Points on a hilly landscape, in no order, each with its height.
From any point a ball rolls to the lowest of the 2 points nearest to it. It stops when none of these is lower. Distance is the straight distance between rows; heights are no part of it.
tib: [118 142 129 117  87 125 120 186  67 135 123 105 151 110 110  97  80 186
 159 116 121 160 146 157 106 139 129]  height 79.0
Bige: [118 127  90 120 144 151 103  47 203 120 170 181 167 175 103 140 139  74
 108 157 197 134  94  99 169  62 116]  height 37.1
Baziz: [146  97 118 125 144  85 138 202 111  62 146 115 123 161  79 130  80 152
 123  76 127 153 129 119 125 147 136]  height 69.6
bita: [107 146 144 121  79 160 121 162  87 149 128 103 172 105 141 114  95 180
 165 139 119 164 113 168 112 138 112]  height 73.6
Fidim: [141  61  98  85 134  90  94 141 181 100 152 120 118 159 131 166  94 120
 158  82 135 127 165  71 111  96  88]  height 51.9
tuzuf: [150 112 139 128  88 157 164 171  82 127 191  85 156 117 109 137 130 172
 152 127  85 131 125 169 106 185 106]  height 46.2
sekag: [ 97 166 142 154 165 169 115 126 114 108 121 122 139 113 149  96 115 152
 126 116 113  72 134 141 127 110 173]  height 61.0
funap: [145  98 121  91  97 100 118 160  98 157 140 110 131 123 129 123 105 160
 162 115 104 118 177 125  97 144  92]  height 16.1
fuboz: [ 91 172 134 140 124 131 110 161 119 118  90 131 158 148 106 100  84 154
 128 136 166 197  75 138 137 106 163]  height 39.6
Poran: [120 116 125  97  84  86 100 172 121 176  94 129 117 134 124 113  85 151
 163 125 138 182 166 115 106 117  97]  height 37.7
lami: [147 119 125 100  92  96 129 146  99 189  98 127  98 101 145 116 132 132
 145 134 106 122 183 126 108 146 107]  height 20.6
Gapos: [105 170  88 134 162 162 116  51 185 114 155 196 160 160  98 109 137  86
  76 157 206 112  97 119 176  60 152]  height 41.1
Sagut: [116 171 115 120 116 125 111  67 155 192  90 173 126 127 153 121 142  81
 115 182 178 166 111 119 145  75 118]  height 24.3
bov: [167 104 137 133 126 136 164 157  95 101 163  98 129 120 112 145 133 151
 122 114  84 103 139 152 112 177 125]  height 58.1
Zomeg: [131  96 123  91  86  91  99 158 145 175 117 121 128 164 120 145 102 139
 170 130 140 200 135 104 114 122  70]  height 41.4
Gov: [112 119 102 118 146 140  97  83 194 117 163 155 177 190  95 148 128  92
 132 148 191 165  71  88 161  79 112]  height 34.3
bufes: [114 146 141 141  99 143 126 177  52 114 137 109 148  84 108  87 104 206
 147  94  96  97 175 169 101 151 169]  height 64.7
gat: [111 185 108 154 156 168 126  48 168 127 134 185 146 135 129 112 148  87
  82 170 178 115  88 133 162  67 158]  height 45.0
Lolo: [166  93 138 121  90 128 172 150 127 137 170  93 133 137 131 175 165 123
 135 149  98 174  84 157 132 195  88]  height 60.7
Gurup: [151 148 140 137 110  87 164 137 112 162  63 140  77 111 136 132 153 104
  98 156 141 184 115 139 128 161 127]  height 48.0
Mela: [104 148 147 126  98 144 101 141  55 148 124 115 147  66 144  89 122 191
 148 109  84  65 195 146 100 141 162]  height 62.6
lazo: [126 103  98 102 159 126 103  78 180 143 140 147 131 146 152 143 123  81
 134 124 141  90 149  89 131  87  92]  height 45.9
ziteb: [ 99 164 133 146 170 156 114  90 124 139 110 142 117  99 162  98 140 120
 116 130 119  56 152 133 128 103 163]  height 56.7
lesa: [119 112 113 120 166  89 114 157 120 109 117 130 109 136 116 109  88 137
 129  87 124  99 168 107 122 117 141]  height 37.2
lizib: [114 114 115 108 146 146 104  95 179 132 173 124 178 180 131 150 127 100
 152 140 143 146  79 100 145  94  84]  height 37.5
Leno: [117 152 153 151 148 204 133  66 138 140 149 117 138 108 177 139 166 118
 127 158  92  55 121 141 135 126 121]  height 45.8
Tosuz: [127 160 155 151 117 133 149 104  98 169  74 137  79  70 165 107 176 123
 113 151 103  95 166 154 127 153 160]  height 38.7
nal: [135 105 126 106 105  97 114 138 151 166 109 133 122 162 128 152 123 106
 144 143 155 198 104 101 130 126  83]  height 43.6
rus: [181 106 132 121 109 104 173 118 144 138 122 124  78 120 149 184 196  77
 107 155 113 158 102 137 142 182  90]  height 24.8
voduk: [114 165 165 187 161 169 147  94 117 112 101 131  82  96 149 112 171 129
  98 139  98  69 141 159 127 139 173]  height 47.8
rim: [116 153 150 149  97 141 135 165  72 134  99 111 128  82 128  92 118 178
 128 124 108 127 154 166 114 150 173]  height 54.2
Deluk: [133 150 152 141  82 134 140 133  77 175  73 126 101  58 159 105 162 152
 126 157 100 122 166 163 111 163 159]  height 43.9
fav: [136 129 117 158 163 134 142 102 176  67 153 151 137 165  98 161 156  74
  89 131 177 158  44 103 166 129 141]  height 19.3
dafa: [ 92 175 149 166 141 140 129 173  88 109  84 120 119  94 129  84 111 178
 114 113 124 129 124 171 124 135 200]  height 43.8
zom: [135 158 143 154 136 132 152  96 118 156  82 142  88 101 160 123 163 102
 103 154 120 118 130 145 130 138 137]  height 34.7
sozo: [111 131 123 112 124  97 108 148 126 159  87 139 114 140 131 110  92 131
 137 123 146 155 148 108 121 109 123]  height 33.5
gura: [152  56 108  90 114 114 124 124 178 100 190 105 135 156 146 198 141  91
 157 116 118 146 106  92 137 138  73]  height 43.7
Mut: [105 140  96 117 141 117  95  64 180 158 110 188 138 157 111 106 119  83
 109 149 200 146 137 100 150  48 132]  height 18.1
Zapi: [108 154 134 148 143 138 124 152 136 101 117 120 156 160 101 123 107 134
 121 130 158 183  59 127 144 126 136]  height 34.6
solip: [176  94 142 132 137 114 167 148  95  90 159 108 103 107 110 138 143 145
 116 103  69  64 179 139 110 179 141]  height 63.6
begup: [148 100 131 108  74 121 148 169 111 157 161  95 144 139 121 149 132 146
 153 148 112 184 101 151 122 175  82]  height 65.1
zak: [158 114 134 138 150 107 164 137 137  84 127 128 101 149 109 163 145 100
  99 114 133 153  84 124 141 157 130]  height 50.9
neb: [116 155 177 164 113 209 144  90 113 141 124 112 131  85 173 136 175 148
 134 164  84  80 125 167 119 150 134]  height 50.2
Kisid: [161  52 105 101 108  97 127 133 195  75 165 119 115 161 130 198 138  81
 141 102 138 175 105  68 146 129  95]  height 46.9
depud: [114 121 132 105  67 136 123 165 109 165 141  93 171 134 133 133 107 163
 173 146 126 202  99 151 120 151  78]  height 69.2
nuduf: [ 87 155 126 128 128 118  97 170 110 120  92 125 150 140 116  83  65 169
 145 113 147 164 127 133 123  95 148]  height 42.5
fetam: [139 144 164 170 136 132 160 108 103 126  97 126  68  86 135 118 185 136
  97 131  80  68 176 156 121 173 167]  height 43.2
gake: [106 145 129 108 123 150 103 107 126 169 120 121 157 119 169 119 113 132
 155 144 120 110 140 122 119 105  99]  height 30.8
parev: [122 149 131 115 114 135 115 101 143 184 102 137 134 127 165 130 133 101
 143 173 147 152 114 121 135 106  96]  height 26.9
Sur: [ 90 145 118 128 166 108  92 169 123  95 112 128 146 158 101  88  60 159
 137  90 147 135 136 118 130  84 159]  height 35.9
vuro: [141 128 134 119 104  83 144 142 125 154  81 139 101 137 119 141 136 105
 115 147 154 204 101 121 131 149 112]  height 46.0
buf: [169 103 142 129 141 100 156 135  92 117 125 120  82  85 119 121 158 138
 109 106  73  55 208 136 111 171 153]  height 58.4
femoz: [138 105 105 108 152 137 128  73 185 132 157 143 131 143 161 168 152  61
 126 136 140 102 110  95 140 110  83]  height 43.5
Neruz: [142  81 107 114 161  93 123 166 148  50 151 121 117 162 103 146  80 119
 127  71 132 127 132  89 129 119 127]  height 58.2
zavir: [133 125 132 124 147  94 134 123  97 152  95 135  79  83 144 103 152 124
 119 107  92  59 208 120 119 144 155]  height 53.5
rizuz: [101 183 141 174 180 170 134  79 140 114 115 152 109 100 153 102 157 117
  95 134 123  67 131 155 142  99 184]  height 52.6
motid: [135  80 106 100 141 139 117  97 192 111 188 118 156 173 146 184 143  80
 149 125 130 130  88  92 147 118  80]  height 40.5
Gal: [110 181 138 159 154 189 136  68 161 127 142 146 148 137 148 137 158 105
  98 175 151 123  60 144 157  96 144]  height 48.8
zabom: [167 126 132 140 140 125 169  80 153 138 122 141  80 113 160 175 197  64
 100 150 116 119 110 135 140 158  95]  height 28.2
kap: [117 137 132 102 101 130  96 126  86 170 122 114 145  87 155 101 124 163
 163 119  89  62 196 117  99 132 117]  height 55.9
nesom: [185  95 128  87  62  91 155 156  97 188 115 117  96  95 131 134 158 127
 140 157 106 133 174 141 102 173  94]  height 12.9
peme: [152  68 106 113 138  98 128 146 171  60 163 119 117 164 114 180 112  95
 131  84 137 150 113  78 144 123 112]  height 50.7
Geteg: [150 101 112  90  61 112 122 166  75 161 169 100 155 107 110 112 107 189
 179 119 102 125 179 143  79 151  88]  height 33.1
liku: [ 99 150  98 139 190 140 110 107 162  98 132 156 145 155 105 100 102 112
  99 111 167 102 114 113 149  65 166]  height 31.0
zasid: [102 160 155 155 100 143 127 141  75 153  71 132 111  58 153  91 141 168
 127 138 112 117 158 172 114 142 190]  height 50.3
lizi: [120 105 109  86 127 121  86  91 176 173 129 138 134 151 154 137 111 106
 159 135 145 117 150  88 118  80  75]  height 47.7
farap: [170  94 141 134 121 114 183 150 131  96 152 105 110 137 115 175 158 113
 106 134 101 162  90 149 141 192 115]  height 56.1
sudi: [153 150 133 157 147 116 159  64 146 159  94 156  70 100 164 146 193  67
  90 157 128 110 132 135 136 134 114]  height 31.1
Sene: [138 129 181 167  86 184 151 125  76 132 137 105 122  67 122 112 184 183
 123 138  64  64 173 172  96 175 157]  height 27.6
pev: [106 121 106 131 189  91 105 164 138  82 119 137 119 155  96 100  72 133
 117  65 147 113 151 102 131  95 159]  height 24.1
Kovoz: [120  81 106  94 149 103  80 138 180 100 149 126 141 181 108 145  65 135
 162  76 147 137 151  80 117  79  92]  height 47.5
sare: [162 127 140 133  93  87 174 165  91 150  83 126  83 108 107 123 143 134
  95 149 126 185 124 155 120 183 138]  height 51.5
zimim: [129 129 132 121 140 144 133 116 123 138 138 112 133 123 148 135 130 121
 133 133 102  95 138 123 125 138 103]  height 36.3
gom: [ 78 179 128 158 165 124 113 151 109 112  77 146 123 113 125  72  97 154
 112 115 148 128 119 144 139  92 208]  height 31.5
lin: [124 138 129 150 157 134 134 140 154  76 148 126 156 177  85 149 132 115
 111 129 167 181  28 117 158 136 139]  height 28.0
mebam: [124 137 144 135 152 179 139 104 139 127 162 106 154 136 157 150 146 119
 132 142 105  96  97 138 135 143 105]  height 41.3
dogo: [142 125 135 144 159 147 152 110 149 101 152 122 127 148 134 160 150  97
 104 134 123 125  81 127 146 150 117]  height 46.1
Dafor: [139 126 171 149  86 198 149 127  83 128 176  89 153  90 131 131 165 186
 150 142  62  70 148 171  98 181 119]  height 14.1
dum: [113 119  93 119 181 141 104  98 185  83 158 152 155 173 101 127 103  99
 114 105 170 100 111  94 149  69 138]  height 37.0
Mas: [122  98 101 127 140 120  95 110 190  91 151 150 161 196  78 160 124  94
 136 128 197 196  64  73 156  97 121]  height 31.2
Lapop: [132 118 120 120 106  95 126 197  66 116 137 112 132 129  87  90  67 188
 149  89 121 139 168 154  95 143 139]  height 86.2
Ser: [148  96 119 111 127  80 136 190  89  85 154 108 123 142  89 118  76 167
 141  76 109 125 173 124 104 145 128]  height 79.9
sala: [147 120 143 123  64 163 146 151  68 146 175  92 161  90 123 127 134 189
 154 132  80 107 156 168  94 173 115]  height 32.3
fibaf: [182 101 134 107  79  97 169 146 115 166 116 114  94 112 133 165 172 109
 126 162 111 160 126 143 125 183  89]  height 19.9
suz: [103 151 136 149 145 141 117 163  86  95 135 105 144 112 121  89  96 182
 138  91 102  75 155 146 115 128 170]  height 67.9
lide: [119 119 122 117 146  98 118 143  91 135 115 124 109 102 136  98 112 149
 133  97  99  70 196 117 115 132 148]  height 47.6
bik: [139  99 114 141 138 115 132 110 181  86 157 145 139 177 100 181 156  73
 120 128 178 195  41  84 161 139 121]  height 25.8
Vomo: [104 178 151 154 134 198 133 101 139 134 130 122 166 124 162 131 141 134
 127 169 129 137  62 160 146 115 143]  height 52.3
Resu: [101 168 116 131 139 123 107  82 153 157  91 178 134 138 126 102 119  98
 103 158 183 159 109 117 145  64 152]  height 21.4
Tuza: [ 82 172 108 151 180 123 105 125 142 112  95 164 129 130 114  68 100 129
  94 116 170 111 123 132 148  64 205]  height 20.7
kova: [128 139 136 121 119 104 131 146  96 161  82 128 105 104 140 107 123 131
 121 134 122 130 156 134 118 142 136]  height 27.3
buk: [118  90 102 115 171 119  94 128 187  73 157 139 154 189  92 140  82 114
 137  78 166 135 117  77 136  70 120]  height 42.3

Two balls start at each pair of points below. Name the first point that both come to, or write -.
Neruz and lazo -> motid
suz and Lapop -> -
zasid and sare -> nesom
gat and Vomo -> -

For each start below, name the point where the ball stops.
nal -> nesom
lizi -> Mut
Gal -> fav
bita -> Mut
Leno -> Mut
femoz -> fav

Call two points neighbours if one is among the 2 nearest of the other. Go from one point of each pair to the other, from neighbour to neighbour, staying as low as possible. Name the highest point that can't be avoided.
pev and Mut -> lizi
Tuza and Mut -> Fidim
funap and Dafor -> Geteg
pev and fav -> nuduf
nesom and funap -> lami
